Each row is a point on a landscape with many valleys, with its height.
From any point a ball rolls to the lowest of the 2 points nearest to it. It stops when none of these is lower. Distance is the straight distance between rows; heights are no part of it.
gepal: 93, 127, 86, 122, 77, 99, 73, 113, 113, 76, 93, 84, 87, 80, 133, 97, 121, 112, 97, 142  (h 7.75)
kavun: 101, 126, 89, 101, 98, 120, 125, 115, 107, 86, 100, 107, 106, 96, 94, 117, 101, 99, 88, 107  (h 1.49)
lan: 73, 119, 127, 103, 48, 102, 66, 82, 110, 94, 123, 106, 91, 138, 121, 100, 85, 80, 126, 92  (h 2.60)
lozi: 93, 97, 118, 90, 60, 90, 101, 64, 58, 139, 126, 71, 92, 106, 98, 98, 64, 118, 126, 78  (h 3.59)
vas: 106, 82, 72, 83, 116, 99, 142, 132, 166, 79, 91, 92, 104, 73, 98, 131, 131, 82, 63, 128  (h 0.76)
sube: 99, 97, 101, 118, 107, 82, 84, 76, 49, 117, 103, 88, 83, 80, 106, 88, 95, 131, 108, 104  (h 4.55)
Dezel: 106, 104, 78, 95, 112, 109, 133, 130, 148, 85, 97, 98, 115, 80, 98, 121, 121, 85, 84, 122  (h 1.06)
sarup: 84, 116, 74, 155, 125, 78, 123, 101, 130, 100, 112, 134, 101, 80, 100, 111, 123, 74, 141, 109  (h 5.17)
beb: 87, 90, 127, 114, 59, 93, 48, 86, 88, 82, 108, 106, 82, 122, 119, 84, 103, 112, 125, 109  (h 3.97)
bolet: 111, 109, 100, 84, 105, 118, 121, 94, 64, 99, 97, 86, 97, 97, 82, 111, 89, 111, 84, 81  (h 6.47)
pud: 89, 101, 82, 95, 75, 92, 95, 99, 106, 86, 110, 133, 106, 131, 88, 107, 96, 82, 95, 95  (h 3.04)
Zud: 104, 51, 107, 99, 85, 84, 56, 106, 146, 84, 86, 130, 124, 110, 101, 74, 113, 81, 120, 120  (h 4.24)
dotar: 98, 111, 124, 91, 90, 105, 56, 109, 136, 103, 95, 73, 100, 119, 144, 73, 95, 118, 125, 85  (h 2.17)
tuv: 120, 93, 102, 97, 130, 120, 130, 95, 70, 98, 83, 77, 93, 85, 64, 114, 90, 100, 80, 65  (h 6.38)
vanu: 116, 92, 103, 103, 142, 102, 100, 93, 77, 114, 87, 72, 100, 95, 70, 87, 97, 118, 101, 55  (h 2.38)
Vekes: 110, 126, 115, 85, 87, 147, 133, 122, 91, 90, 80, 74, 104, 105, 100, 124, 96, 94, 104, 90  (h 1.76)
mesi: 99, 114, 119, 86, 82, 127, 123, 77, 68, 130, 101, 59, 104, 99, 90, 107, 75, 121, 118, 59  (h 3.34)
gatam: 107, 83, 87, 97, 133, 102, 121, 119, 142, 106, 96, 122, 123, 89, 97, 102, 108, 78, 88, 106  (h 2.64)
tam: 75, 104, 75, 142, 106, 75, 116, 81, 98, 101, 122, 141, 96, 95, 81, 133, 107, 75, 120, 100  (h 4.10)
Zigak: 113, 74, 105, 90, 131, 82, 64, 119, 116, 93, 84, 109, 103, 108, 102, 72, 109, 105, 86, 104  (h 1.23)
Pap: 84, 100, 73, 98, 47, 84, 76, 109, 125, 64, 102, 104, 90, 107, 115, 114, 115, 100, 93, 134  (h 1.61)
duzev: 107, 92, 112, 74, 98, 105, 51, 122, 136, 100, 84, 79, 110, 119, 138, 61, 104, 120, 111, 89  (h 1.84)
Fatol: 75, 104, 75, 122, 78, 91, 139, 78, 77, 112, 132, 139, 103, 108, 81, 139, 86, 80, 109, 88  (h 5.43)
zok: 91, 116, 116, 107, 68, 96, 55, 98, 98, 88, 100, 89, 79, 114, 137, 83, 103, 120, 114, 118  (h 3.42)
tume: 95, 122, 83, 89, 83, 112, 128, 84, 91, 103, 122, 134, 108, 118, 80, 114, 79, 76, 98, 67  (h 0.87)
puz: 120, 96, 104, 93, 137, 103, 100, 125, 138, 80, 82, 81, 99, 68, 115, 93, 129, 104, 75, 140  (h 1.30)
Kom: 109, 123, 114, 80, 93, 136, 109, 125, 93, 78, 78, 59, 89, 88, 116, 111, 113, 133, 76, 123  (h 7.81)
Besuv: 107, 46, 124, 88, 98, 86, 60, 107, 119, 81, 92, 137, 111, 130, 75, 72, 106, 85, 106, 105  (h 3.85)
Viz: 109, 84, 92, 97, 132, 79, 105, 110, 121, 87, 90, 111, 79, 92, 95, 107, 122, 93, 63, 118  (h 0.66)
Zum: 105, 105, 95, 90, 95, 101, 69, 118, 110, 84, 91, 101, 96, 99, 114, 85, 111, 114, 80, 116  (h 4.70)
mavaz: 77, 98, 89, 124, 59, 68, 101, 85, 74, 100, 116, 122, 90, 93, 111, 128, 108, 110, 110, 146  (h 6.59)
ded: 90, 128, 124, 87, 87, 133, 108, 85, 91, 120, 97, 56, 102, 116, 107, 110, 83, 111, 121, 57  (h 3.47)
poda: 103, 97, 91, 88, 89, 133, 119, 111, 172, 107, 82, 107, 155, 87, 123, 95, 92, 81, 106, 97  (h 1.75)
zoku: 87, 105, 91, 131, 98, 79, 111, 92, 74, 96, 114, 106, 85, 79, 108, 118, 113, 106, 96, 132  (h 5.23)
Foz: 106, 105, 115, 70, 74, 119, 117, 90, 53, 126, 103, 56, 89, 108, 105, 102, 83, 136, 96, 94  (h 3.33)
Vizim: 107, 76, 99, 106, 132, 60, 83, 101, 112, 86, 91, 115, 64, 94, 96, 96, 126, 92, 66, 128  (h 1.58)
bage: 78, 112, 94, 111, 48, 85, 93, 89, 81, 102, 114, 108, 90, 105, 120, 117, 95, 113, 103, 137  (h 6.35)
lebem: 83, 144, 109, 101, 90, 128, 112, 86, 119, 119, 119, 114, 110, 113, 101, 103, 70, 66, 136, 63  (h 1.40)
sited: 101, 131, 97, 107, 70, 117, 79, 114, 112, 82, 90, 73, 91, 90, 139, 95, 106, 113, 91, 129  (h 7.77)
funa: 102, 108, 121, 66, 65, 128, 120, 82, 64, 125, 107, 49, 100, 124, 92, 103, 82, 130, 100, 63  (h 3.07)
Gada: 93, 110, 100, 108, 69, 98, 85, 97, 70, 95, 108, 105, 85, 101, 120, 99, 93, 117, 96, 121  (h 6.17)
zilo: 87, 82, 112, 111, 62, 86, 55, 90, 83, 70, 107, 115, 85, 122, 101, 93, 115, 111, 104, 127  (h 3.70)
noto: 90, 118, 88, 151, 124, 109, 145, 83, 76, 108, 113, 97, 89, 64, 101, 126, 110, 90, 128, 117  (h 6.83)
rigo: 96, 123, 102, 126, 97, 112, 127, 93, 63, 105, 103, 82, 88, 65, 123, 123, 104, 125, 115, 133  (h 6.10)
Vima: 83, 109, 123, 90, 65, 89, 82, 74, 61, 133, 126, 68, 84, 115, 123, 96, 77, 128, 116, 84  (h 2.48)
gel: 98, 109, 110, 91, 71, 112, 118, 75, 57, 134, 121, 71, 93, 95, 96, 104, 68, 121, 129, 81  (h 3.69)
bal: 120, 81, 99, 99, 131, 106, 147, 87, 81, 95, 108, 98, 70, 79, 65, 129, 98, 80, 59, 92  (h 6.19)
Nivi: 96, 56, 75, 71, 78, 70, 93, 118, 166, 78, 90, 118, 136, 92, 101, 115, 113, 74, 83, 115  (h 1.07)
guka: 115, 81, 96, 91, 99, 79, 129, 77, 39, 129, 128, 84, 83, 78, 67, 109, 68, 116, 90, 108  (h 7.29)
vire: 113, 86, 109, 73, 96, 83, 118, 92, 35, 116, 113, 79, 80, 83, 79, 109, 80, 129, 72, 123  (h 7.40)
Buvaf: 108, 63, 103, 95, 98, 83, 64, 118, 139, 92, 85, 113, 127, 102, 118, 68, 106, 92, 102, 117  (h 4.37)
bip: 121, 110, 114, 101, 122, 137, 118, 130, 103, 106, 43, 53, 106, 102, 106, 107, 114, 114, 119, 82  (h 2.02)
peku: 81, 107, 81, 153, 104, 74, 93, 99, 125, 99, 109, 131, 109, 90, 109, 105, 126, 84, 143, 115  (h 5.13)
fefo: 99, 104, 109, 74, 90, 110, 89, 88, 77, 109, 115, 90, 101, 130, 92, 83, 83, 113, 90, 51  (h 2.54)
zivor: 99, 78, 102, 99, 92, 76, 94, 59, 53, 109, 115, 106, 94, 109, 67, 79, 72, 96, 98, 53  (h 3.35)
lanan: 78, 130, 106, 132, 87, 98, 97, 67, 95, 125, 129, 123, 100, 101, 98, 105, 79, 72, 150, 76  (h 4.66)
pakov: 78, 106, 90, 120, 61, 83, 113, 65, 76, 115, 129, 134, 96, 110, 82, 120, 76, 83, 129, 91  (h 5.21)
feku: 98, 61, 113, 91, 107, 99, 87, 99, 132, 116, 98, 144, 146, 125, 99, 66, 84, 71, 123, 70  (h 3.53)
bet: 97, 87, 108, 95, 88, 76, 79, 67, 49, 114, 116, 100, 88, 110, 82, 79, 82, 113, 109, 70  (h 4.01)
dit: 109, 88, 93, 96, 114, 83, 99, 72, 69, 109, 111, 113, 103, 103, 51, 83, 75, 77, 98, 52  (h 2.56)
tizun: 78, 98, 73, 136, 106, 72, 121, 97, 111, 88, 116, 127, 91, 92, 94, 136, 122, 86, 108, 113  (h 4.45)
zize: 89, 86, 114, 122, 78, 71, 70, 63, 51, 110, 111, 106, 86, 107, 88, 85, 87, 106, 132, 90  (h 4.86)
doboz: 112, 104, 94, 69, 91, 116, 93, 133, 133, 86, 95, 101, 119, 121, 105, 85, 91, 95, 83, 95  (h 4.56)
ritak: 92, 99, 82, 99, 71, 87, 134, 90, 63, 116, 138, 106, 90, 92, 87, 132, 78, 101, 97, 129  (h 5.74)
Por: 117, 100, 105, 81, 131, 133, 121, 121, 116, 115, 85, 102, 126, 106, 84, 87, 92, 92, 100, 69  (h 2.18)
manin: 86, 93, 109, 135, 78, 70, 75, 73, 61, 109, 111, 117, 84, 98, 104, 92, 100, 105, 132, 108  (h 5.44)
Luro: 106, 41, 119, 88, 102, 91, 71, 100, 132, 100, 88, 141, 138, 130, 93, 61, 100, 80, 108, 89  (h 3.66)
kabov: 97, 112, 98, 110, 83, 101, 131, 101, 63, 109, 116, 82, 84, 73, 113, 131, 96, 131, 100, 154  (h 5.99)
muf: 93, 134, 103, 130, 114, 109, 97, 89, 100, 116, 101, 103, 99, 89, 110, 86, 92, 102, 135, 78  (h 3.78)
Nuko: 93, 105, 78, 123, 119, 88, 130, 103, 115, 93, 103, 127, 88, 81, 96, 120, 123, 88, 95, 119  (h 4.67)
ranet: 99, 128, 101, 101, 86, 118, 104, 114, 94, 82, 89, 77, 87, 90, 128, 100, 110, 120, 84, 125  (h 7.79)
bivok: 112, 89, 103, 99, 129, 80, 91, 80, 54, 100, 94, 87, 78, 91, 85, 92, 97, 122, 71, 93  (h 5.79)
mepeb: 90, 110, 86, 127, 102, 84, 100, 84, 75, 99, 108, 117, 93, 94, 97, 104, 94, 99, 105, 108  (h 4.94)
gab: 89, 94, 83, 122, 85, 68, 122, 98, 70, 105, 122, 100, 79, 71, 108, 137, 109, 116, 83, 157  (h 5.49)
saf: 91, 78, 76, 93, 87, 75, 91, 122, 134, 74, 97, 119, 102, 105, 92, 116, 117, 86, 82, 117  (h 1.28)
pog: 102, 126, 124, 102, 99, 130, 96, 91, 105, 131, 87, 44, 103, 126, 105, 103, 99, 130, 122, 54  (h 3.15)
Sebo: 92, 111, 70, 81, 65, 99, 103, 120, 110, 67, 104, 97, 96, 101, 108, 122, 104, 107, 53, 131  (h 0.46)
tebi: 123, 88, 102, 107, 143, 112, 140, 88, 74, 100, 91, 87, 80, 75, 57, 122, 100, 85, 80, 73  (h 6.29)
tiba: 116, 94, 96, 87, 133, 111, 123, 115, 123, 103, 90, 119, 126, 94, 86, 97, 95, 86, 84, 85  (h 2.40)
guziv: 93, 122, 134, 87, 82, 107, 57, 105, 125, 103, 111, 67, 94, 138, 139, 78, 91, 107, 114, 72  (h 2.24)
Dos: 102, 106, 104, 82, 95, 109, 79, 113, 76, 86, 89, 74, 85, 104, 121, 89, 101, 139, 74, 113  (h 4.92)
lazup: 94, 116, 80, 139, 126, 105, 127, 109, 132, 106, 107, 124, 114, 82, 105, 112, 117, 79, 126, 111  (h 5.03)
kar: 98, 111, 78, 74, 74, 113, 124, 113, 101, 78, 105, 105, 94, 103, 95, 132, 102, 104, 54, 118  (h 0.88)
Kinu: 79, 111, 90, 123, 77, 93, 94, 86, 118, 111, 115, 143, 104, 119, 96, 111, 88, 64, 140, 86  (h 3.41)
givip: 108, 91, 93, 87, 93, 102, 143, 92, 62, 104, 111, 92, 85, 81, 81, 142, 88, 103, 63, 127  (h 6.02)
Varov: 101, 60, 71, 80, 95, 94, 101, 114, 164, 89, 90, 123, 149, 88, 114, 101, 107, 82, 81, 117  (h 1.37)
vamu: 104, 85, 108, 65, 75, 91, 93, 89, 44, 102, 111, 96, 98, 127, 83, 90, 81, 113, 72, 89  (h 5.27)
dilad: 111, 90, 107, 75, 116, 115, 71, 129, 133, 102, 72, 74, 117, 98, 128, 73, 107, 129, 103, 101  (h 1.51)
lub: 89, 147, 122, 80, 79, 150, 111, 99, 125, 114, 111, 76, 107, 118, 117, 109, 76, 85, 119, 63  (h 0.83)
Bas: 100, 102, 97, 115, 114, 76, 68, 107, 107, 80, 90, 98, 75, 87, 115, 89, 125, 110, 75, 138  (h 7.66)
Koma: 117, 90, 99, 62, 126, 100, 95, 123, 105, 96, 91, 111, 110, 116, 84, 88, 96, 90, 60, 86  (h 2.20)
kure: 71, 124, 130, 103, 45, 102, 76, 84, 97, 104, 127, 90, 92, 127, 140, 104, 80, 97, 116, 102  (h 1.99)
tar: 103, 102, 90, 88, 78, 99, 132, 92, 53, 115, 121, 92, 92, 90, 89, 124, 83, 115, 89, 122  (h 5.90)
zan: 88, 83, 72, 113, 107, 51, 98, 117, 153, 71, 95, 97, 101, 72, 110, 110, 148, 91, 97, 141  (h 2.35)
zesuv: 104, 122, 92, 63, 81, 128, 110, 123, 103, 76, 94, 92, 102, 112, 101, 113, 97, 107, 59, 111  (h 1.16)
daruz: 75, 102, 132, 101, 55, 102, 68, 73, 101, 98, 127, 119, 95, 146, 98, 96, 87, 78, 135, 80  (h 3.02)
giboz: 113, 102, 106, 102, 131, 107, 102, 108, 78, 86, 80, 71, 73, 75, 108, 100, 120, 127, 66, 121  (h 7.57)
mon: 99, 105, 103, 71, 73, 105, 87, 110, 71, 84, 99, 81, 89, 110, 118, 99, 92, 129, 59, 122  (h 5.02)
nek: 118, 113, 118, 96, 113, 137, 133, 122, 84, 94, 59, 62, 106, 91, 100, 121, 106, 98, 104, 83  (h 1.87)
fub: 109, 102, 98, 81, 86, 96, 58, 124, 102, 72, 88, 81, 92, 108, 123, 82, 109, 127, 68, 121  (h 4.80)
reka: 111, 94, 104, 61, 112, 112, 90, 105, 83, 103, 99, 81, 102, 137, 90, 79, 95, 116, 77, 59  (h 2.22)
tuf: 101, 98, 113, 63, 74, 112, 102, 80, 63, 121, 115, 69, 100, 131, 98, 87, 81, 122, 86, 53  (h 2.81)
geg: 121, 110, 113, 78, 120, 137, 112, 134, 103, 81, 64, 65, 101, 98, 103, 101, 114, 112, 81, 98  (h 1.55)
Lidu: 115, 105, 120, 78, 116, 141, 134, 121, 134, 122, 78, 93, 146, 105, 98, 94, 85, 88, 116, 70  (h 2.00)
kosi: 110, 83, 104, 132, 169, 82, 98, 98, 119, 122, 92, 121, 120, 72, 103, 75, 112, 81, 123, 95  (h 3.22)
Veva: 117, 82, 96, 89, 131, 82, 79, 122, 144, 86, 79, 85, 98, 73, 125, 81, 125, 104, 71, 141  (h 1.03)
sova: 114, 117, 114, 119, 131, 127, 99, 120, 97, 98, 65, 64, 94, 77, 114, 94, 126, 127, 116, 106  (h 1.85)
Dab: 111, 86, 97, 99, 134, 96, 101, 85, 80, 114, 97, 97, 102, 99, 56, 75, 83, 98, 99, 41  (h 3.36)
Teges: 102, 111, 99, 95, 104, 105, 97, 101, 117, 114, 106, 125, 117, 114, 99, 88, 89, 74, 117, 72  (h 3.25)
vot: 108, 122, 100, 144, 140, 114, 132, 86, 71, 104, 101, 90, 90, 67, 99, 113, 116, 103, 130, 101  (h 6.76)
letif: 108, 83, 108, 72, 108, 95, 58, 113, 101, 96, 92, 110, 113, 126, 99, 66, 93, 104, 96, 76  (h 1.47)
pil: 102, 65, 120, 97, 78, 90, 48, 93, 105, 71, 106, 133, 91, 132, 69, 79, 108, 97, 105, 109  (h 3.60)
Kisor: 88, 59, 82, 82, 72, 70, 78, 117, 159, 66, 88, 114, 118, 102, 90, 115, 127, 87, 93, 119  (h 0.48)
zov: 108, 83, 86, 92, 132, 90, 127, 117, 150, 86, 91, 105, 87, 84, 97, 114, 128, 85, 60, 133  (h 0.28)
Gebon: 104, 74, 105, 99, 109, 74, 71, 106, 99, 82, 94, 124, 86, 115, 84, 91, 109, 88, 78, 106  (h 2.74)
Nav: 110, 103, 97, 74, 105, 111, 101, 105, 84, 93, 102, 114, 104, 119, 82, 103, 91, 93, 69, 81  (h 2.47)
Fetos: 106, 86, 111, 113, 136, 82, 103, 79, 47, 111, 98, 67, 72, 68, 89, 100, 102, 134, 84, 99  (h 5.59)
tugu: 101, 115, 103, 92, 79, 110, 110, 89, 59, 108, 111, 98, 96, 101, 106, 108, 89, 118, 95, 114  (h 6.04)
der: 105, 131, 94, 88, 87, 142, 132, 126, 117, 82, 87, 92, 111, 97, 104, 118, 101, 90, 92, 106  (h 1.67)
gep: 101, 129, 97, 149, 140, 104, 130, 88, 104, 111, 101, 107, 101, 65, 101, 95, 117, 90, 143, 100  (h 4.42)
lil: 109, 132, 112, 132, 128, 131, 110, 117, 111, 99, 75, 73, 99, 65, 126, 99, 121, 107, 126, 117  (h 2.16)
kipi: 109, 122, 104, 126, 140, 113, 117, 112, 119, 88, 88, 88, 99, 73, 115, 99, 127, 94, 112, 128  (h 2.39)
Rezu: 108, 81, 99, 115, 149, 77, 88, 91, 108, 120, 88, 124, 117, 91, 88, 75, 93, 81, 114, 88  (h 3.73)
Paleb: 109, 105, 100, 71, 98, 113, 79, 123, 111, 85, 96, 95, 103, 115, 109, 83, 102, 109, 82, 97  (h 4.60)
Mamiv: 102, 85, 93, 112, 119, 79, 84, 97, 106, 106, 106, 138, 107, 111, 80, 86, 95, 76, 114, 89  (h 4.15)
kaz: 102, 50, 122, 104, 82, 96, 55, 102, 138, 83, 95, 137, 114, 126, 78, 72, 109, 88, 132, 110  (h 4.04)
Lok: 83, 100, 73, 110, 78, 96, 147, 83, 75, 113, 135, 122, 100, 90, 80, 144, 80, 90, 97, 104  (h 5.55)
bes: 108, 102, 95, 118, 140, 108, 128, 114, 144, 96, 90, 95, 115, 71, 108, 97, 129, 87, 107, 135  (h 2.59)
fek: 92, 97, 99, 78, 65, 104, 94, 107, 138, 102, 111, 131, 126, 138, 97, 92, 81, 68, 109, 82  (h 0.53)
gokol: 106, 95, 101, 93, 92, 96, 133, 81, 39, 135, 126, 77, 93, 76, 70, 107, 60, 119, 109, 94  (h 7.18)
Fubus: 90, 108, 81, 90, 59, 100, 79, 116, 110, 69, 101, 106, 97, 120, 110, 107, 101, 105, 76, 120  (h 1.02)
Kito: 93, 98, 80, 102, 87, 91, 119, 76, 82, 105, 121, 140, 105, 123, 62, 113, 79, 63, 99, 65  (h 1.31)
nuz: 97, 90, 90, 129, 119, 74, 83, 88, 93, 93, 98, 132, 94, 100, 85, 99, 106, 89, 107, 108  (h 4.54)
nak: 83, 111, 79, 133, 99, 87, 112, 84, 100, 105, 120, 142, 105, 105, 80, 111, 95, 71, 128, 78  (h 3.72)
nen: 121, 102, 112, 88, 119, 127, 106, 134, 119, 79, 72, 72, 99, 77, 108, 104, 121, 106, 70, 121  (h 1.54)
sitez: 78, 120, 136, 97, 62, 97, 73, 78, 80, 121, 127, 78, 86, 120, 135, 101, 77, 110, 122, 91  (h 0.55)
Fefe: 103, 105, 96, 123, 95, 98, 139, 75, 46, 123, 123, 90, 93, 66, 78, 116, 78, 104, 116, 102  (h 7.04)
puda: 114, 80, 100, 99, 130, 82, 72, 123, 129, 96, 77, 101, 111, 82, 115, 76, 118, 110, 88, 123  (h 0.47)
dogu: 94, 75, 102, 103, 81, 78, 66, 103, 100, 68, 96, 122, 93, 120, 84, 92, 112, 93, 90, 119  (h 3.13)
fiveg: 102, 86, 103, 86, 98, 83, 86, 84, 47, 102, 113, 102, 85, 104, 88, 95, 86, 121, 75, 97  (h 5.48)
mebo: 111, 96, 103, 108, 133, 108, 90, 93, 88, 125, 73, 59, 105, 100, 86, 79, 105, 133, 114, 54  (h 0.35)
Mazip: 85, 144, 115, 87, 96, 145, 124, 91, 123, 128, 112, 93, 112, 117, 102, 114, 76, 80, 126, 60  (h 1.08)
tari: 119, 96, 112, 82, 104, 119, 130, 102, 49, 93, 79, 52, 89, 87, 90, 124, 103, 124, 73, 108  (h 7.50)
veme: 82, 107, 86, 107, 66, 86, 102, 98, 122, 91, 113, 138, 101, 130, 90, 106, 91, 70, 122, 89  (h 3.21)
lir: 88, 99, 88, 137, 110, 73, 91, 101, 120, 90, 98, 132, 99, 97, 94, 104, 123, 85, 124, 120  (h 4.91)
lem: 102, 66, 84, 85, 118, 94, 128, 116, 160, 98, 92, 121, 133, 89, 98, 108, 109, 78, 72, 110  (h 2.83)
fimod: 94, 127, 114, 111, 113, 114, 87, 87, 92, 122, 98, 82, 95, 100, 115, 88, 93, 116, 130, 70  (h 3.32)
tez: 124, 92, 111, 88, 143, 113, 90, 131, 124, 98, 70, 76, 115, 88, 114, 79, 113, 119, 88, 111  (h 1.15)
dus: 107, 103, 107, 79, 110, 142, 128, 120, 152, 113, 87, 109, 149, 95, 116, 92, 85, 85, 116, 87  (h 1.90)
kidi: 118, 85, 102, 61, 131, 99, 79, 116, 100, 99, 84, 97, 105, 124, 91, 68, 100, 112, 76, 73  (h 1.89)
fen: 88, 117, 95, 100, 90, 101, 97, 86, 92, 111, 112, 121, 107, 119, 92, 89, 83, 84, 120, 70  (h 3.03)
Sol: 110, 80, 110, 133, 174, 84, 118, 102, 133, 117, 93, 108, 97, 63, 108, 86, 119, 85, 107, 110  (h 2.61)
zav: 106, 88, 85, 97, 106, 87, 113, 80, 87, 101, 114, 132, 112, 112, 47, 98, 81, 66, 89, 60  (h 1.86)
fodo: 109, 96, 91, 97, 117, 111, 144, 95, 79, 99, 108, 105, 80, 83, 77, 139, 104, 90, 61, 110  (h 6.11)
ner: 82, 124, 126, 86, 87, 114, 74, 92, 110, 118, 113, 75, 97, 133, 125, 88, 83, 108, 116, 66  (h 1.81)
kevon: 100, 92, 103, 105, 108, 81, 68, 94, 77, 86, 98, 113, 88, 116, 96, 86, 99, 107, 93, 99  (h 3.27)
Kat: 109, 104, 113, 97, 123, 124, 111, 109, 70, 89, 75, 66, 88, 84, 98, 112, 116, 131, 74, 109  (h 7.54)
kame: 78, 112, 97, 124, 76, 91, 103, 63, 70, 124, 128, 119, 94, 104, 96, 99, 77, 81, 135, 78  (h 4.95)
delo: 95, 101, 87, 94, 98, 92, 98, 97, 83, 93, 110, 125, 104, 117, 81, 105, 92, 84, 82, 92  (h 2.76)
Foful: 102, 90, 103, 81, 100, 104, 87, 101, 126, 120, 103, 119, 125, 131, 104, 68, 85, 78, 128, 70  (h 3.40)
zavi: 108, 79, 115, 77, 88, 95, 57, 112, 122, 93, 96, 114, 118, 133, 112, 59, 98, 92, 113, 84  (h 1.14)
lof: 97, 112, 98, 85, 82, 112, 98, 87, 84, 102, 116, 109, 103, 133, 92, 90, 79, 92, 98, 68  (h 2.79)
fot: 102, 115, 88, 126, 134, 107, 122, 103, 108, 100, 101, 114, 101, 81, 95, 112, 106, 94, 102, 104  (h 4.85)
nar: 93, 78, 84, 107, 106, 71, 100, 108, 125, 89, 99, 136, 104, 107, 89, 110, 112, 78, 82, 112  (h 1.82)
sonul: 101, 68, 91, 90, 114, 67, 86, 108, 118, 87, 94, 130, 93, 118, 75, 104, 111, 79, 69, 104  (h 2.29)
Mez: 93, 116, 90, 133, 103, 104, 139, 72, 62, 122, 121, 103, 92, 65, 91, 121, 92, 98, 125, 109  (h 6.93)
nize: 105, 108, 105, 110, 116, 109, 116, 81, 63, 113, 102, 87, 90, 84, 88, 102, 88, 113, 103, 86  (h 6.57)
Lala: 102, 124, 111, 107, 106, 125, 96, 99, 93, 111, 88, 65, 90, 99, 122, 100, 103, 131, 117, 89  (h 2.78)
nez: 99, 77, 83, 81, 87, 115, 108, 114, 168, 100, 92, 115, 156, 89, 124, 92, 92, 76, 89, 107  (h 1.59)
Zurum: 121, 107, 113, 105, 140, 123, 99, 126, 117, 94, 65, 74, 106, 78, 109, 87, 119, 117, 106, 105  (h 1.48)
Nid: 113, 66, 109, 66, 107, 97, 73, 122, 136, 92, 79, 112, 134, 115, 112, 65, 99, 89, 80, 102  (h 4.46)
mipi: 100, 99, 96, 108, 74, 76, 106, 102, 57, 115, 123, 97, 81, 83, 111, 122, 92, 123, 98, 155  (h 5.77)
Lufup: 85, 131, 95, 143, 103, 99, 105, 79, 107, 121, 115, 127, 100, 94, 102, 96, 94, 72, 154, 81  (h 4.41)
Zepa: 105, 98, 107, 121, 121, 91, 102, 74, 44, 123, 96, 62, 82, 70, 97, 94, 95, 140, 108, 93  (h 5.18)
per: 108, 124, 116, 124, 120, 128, 107, 104, 76, 109, 68, 51, 86, 84, 118, 102, 121, 136, 127, 87  (h 2.30)
Duguv: 96, 100, 67, 102, 103, 89, 113, 124, 155, 86, 101, 113, 112, 83, 107, 123, 123, 86, 88, 121  (h 1.39)
disi: 107, 115, 113, 112, 123, 129, 90, 88, 104, 133, 76, 51, 105, 116, 94, 89, 106, 136, 125, 52  (h 2.43)
kised: 108, 109, 106, 123, 139, 112, 127, 87, 61, 105, 91, 79, 86, 67, 91, 112, 101, 105, 115, 96  (h 6.69)
vaza: 109, 92, 103, 126, 156, 112, 147, 116, 148, 93, 79, 82, 102, 59, 111, 104, 135, 75, 113, 138  (h 2.75)
Bupa: 118, 84, 101, 110, 165, 86, 110, 103, 124, 105, 94, 105, 82, 73, 96, 92, 123, 94, 84, 115  (h 1.83)
Sepe: 116, 111, 101, 76, 108, 130, 118, 126, 98, 80, 76, 89, 100, 105, 91, 108, 104, 112, 64, 101  (h 1.38)
gage: 84, 137, 116, 94, 71, 125, 92, 94, 119, 111, 118, 93, 98, 124, 121, 100, 80, 91, 120, 77  (h 1.22)
Zutab: 93, 127, 92, 144, 126, 104, 113, 87, 103, 121, 109, 123, 101, 78, 113, 97, 102, 83, 143, 89  (h 4.16)
vakub: 97, 61, 76, 90, 110, 55, 91, 109, 159, 74, 91, 105, 88, 78, 103, 108, 140, 91, 77, 141  (h 2.71)
lev: 87, 114, 84, 88, 70, 112, 111, 87, 110, 111, 122, 136, 112, 139, 80, 111, 76, 63, 114, 64  (h 0.56)
rigi: 85, 115, 101, 126, 63, 91, 65, 96, 106, 87, 100, 101, 84, 102, 134, 98, 106, 107, 119, 122  (h 2.95)
Tun: 97, 86, 106, 82, 72, 103, 72, 108, 131, 88, 99, 124, 118, 136, 97, 80, 94, 79, 109, 97  (h 0.82)
kezi: 100, 102, 108, 106, 99, 88, 73, 87, 65, 107, 99, 97, 86, 99, 107, 85, 96, 114, 106, 91  (h 3.84)
siso: 99, 110, 109, 80, 65, 104, 105, 96, 50, 134, 114, 67, 84, 102, 110, 108, 79, 137, 111, 115  (h 3.75)
vesif: 118, 89, 109, 78, 110, 103, 123, 94, 49, 105, 95, 70, 78, 79, 83, 123, 95, 122, 60, 109  (h 7.47)
fus: 106, 106, 101, 109, 123, 89, 89, 107, 97, 79, 85, 81, 72, 79, 119, 96, 124, 125, 71, 141  (h 7.61)
Motu: 99, 107, 92, 124, 93, 81, 59, 117, 119, 71, 87, 89, 90, 80, 125, 88, 127, 113, 91, 143  (h 7.71)
Zenur: 100, 63, 94, 109, 124, 51, 87, 104, 142, 84, 85, 119, 79, 88, 98, 98, 136, 85, 72, 130  (h 2.31)
pabi: 99, 120, 85, 95, 95, 124, 127, 105, 103, 98, 113, 124, 110, 109, 86, 115, 91, 86, 99, 89  (h 1.20)
Zaf: 79, 104, 88, 118, 46, 83, 63, 103, 118, 70, 103, 104, 89, 104, 119, 104, 117, 102, 115, 134  (h 2.28)
bol: 90, 105, 109, 79, 79, 110, 96, 95, 116, 114, 117, 127, 123, 145, 84, 87, 80, 64, 113, 52  (h 0.24)
Kamud: 99, 103, 109, 62, 61, 106, 93, 94, 59, 99, 114, 94, 95, 124, 108, 97, 82, 126, 73, 102  (h 5.14)
Neb: 112, 85, 103, 45, 92, 104, 78, 130, 130, 91, 97, 99, 130, 128, 108, 66, 88, 99, 76, 87  (h 4.50)
Ligar: 88, 83, 71, 107, 98, 72, 93, 115, 153, 82, 91, 117, 118, 76, 113, 107, 125, 79, 108, 128  (h 1.88)

Call two points neighbours if one is among the 2 nearest of the other. Go from one point of each pair to the other, from neighbour to neighbour, staying as low as possible. Name the highest point that can't be avoided.
mebo and bol: Dab
sitez and fefo: gel
zov and sitez: sarup
puda and Sebo: geg
tez and lub: guziv

Where does a ball stop that starts at each point below?
tari: Zutab
vot: Zutab
gatam: Kisor
bage: Zutab
ranet: Zutab
kabov: zov
Zepa: Kisor
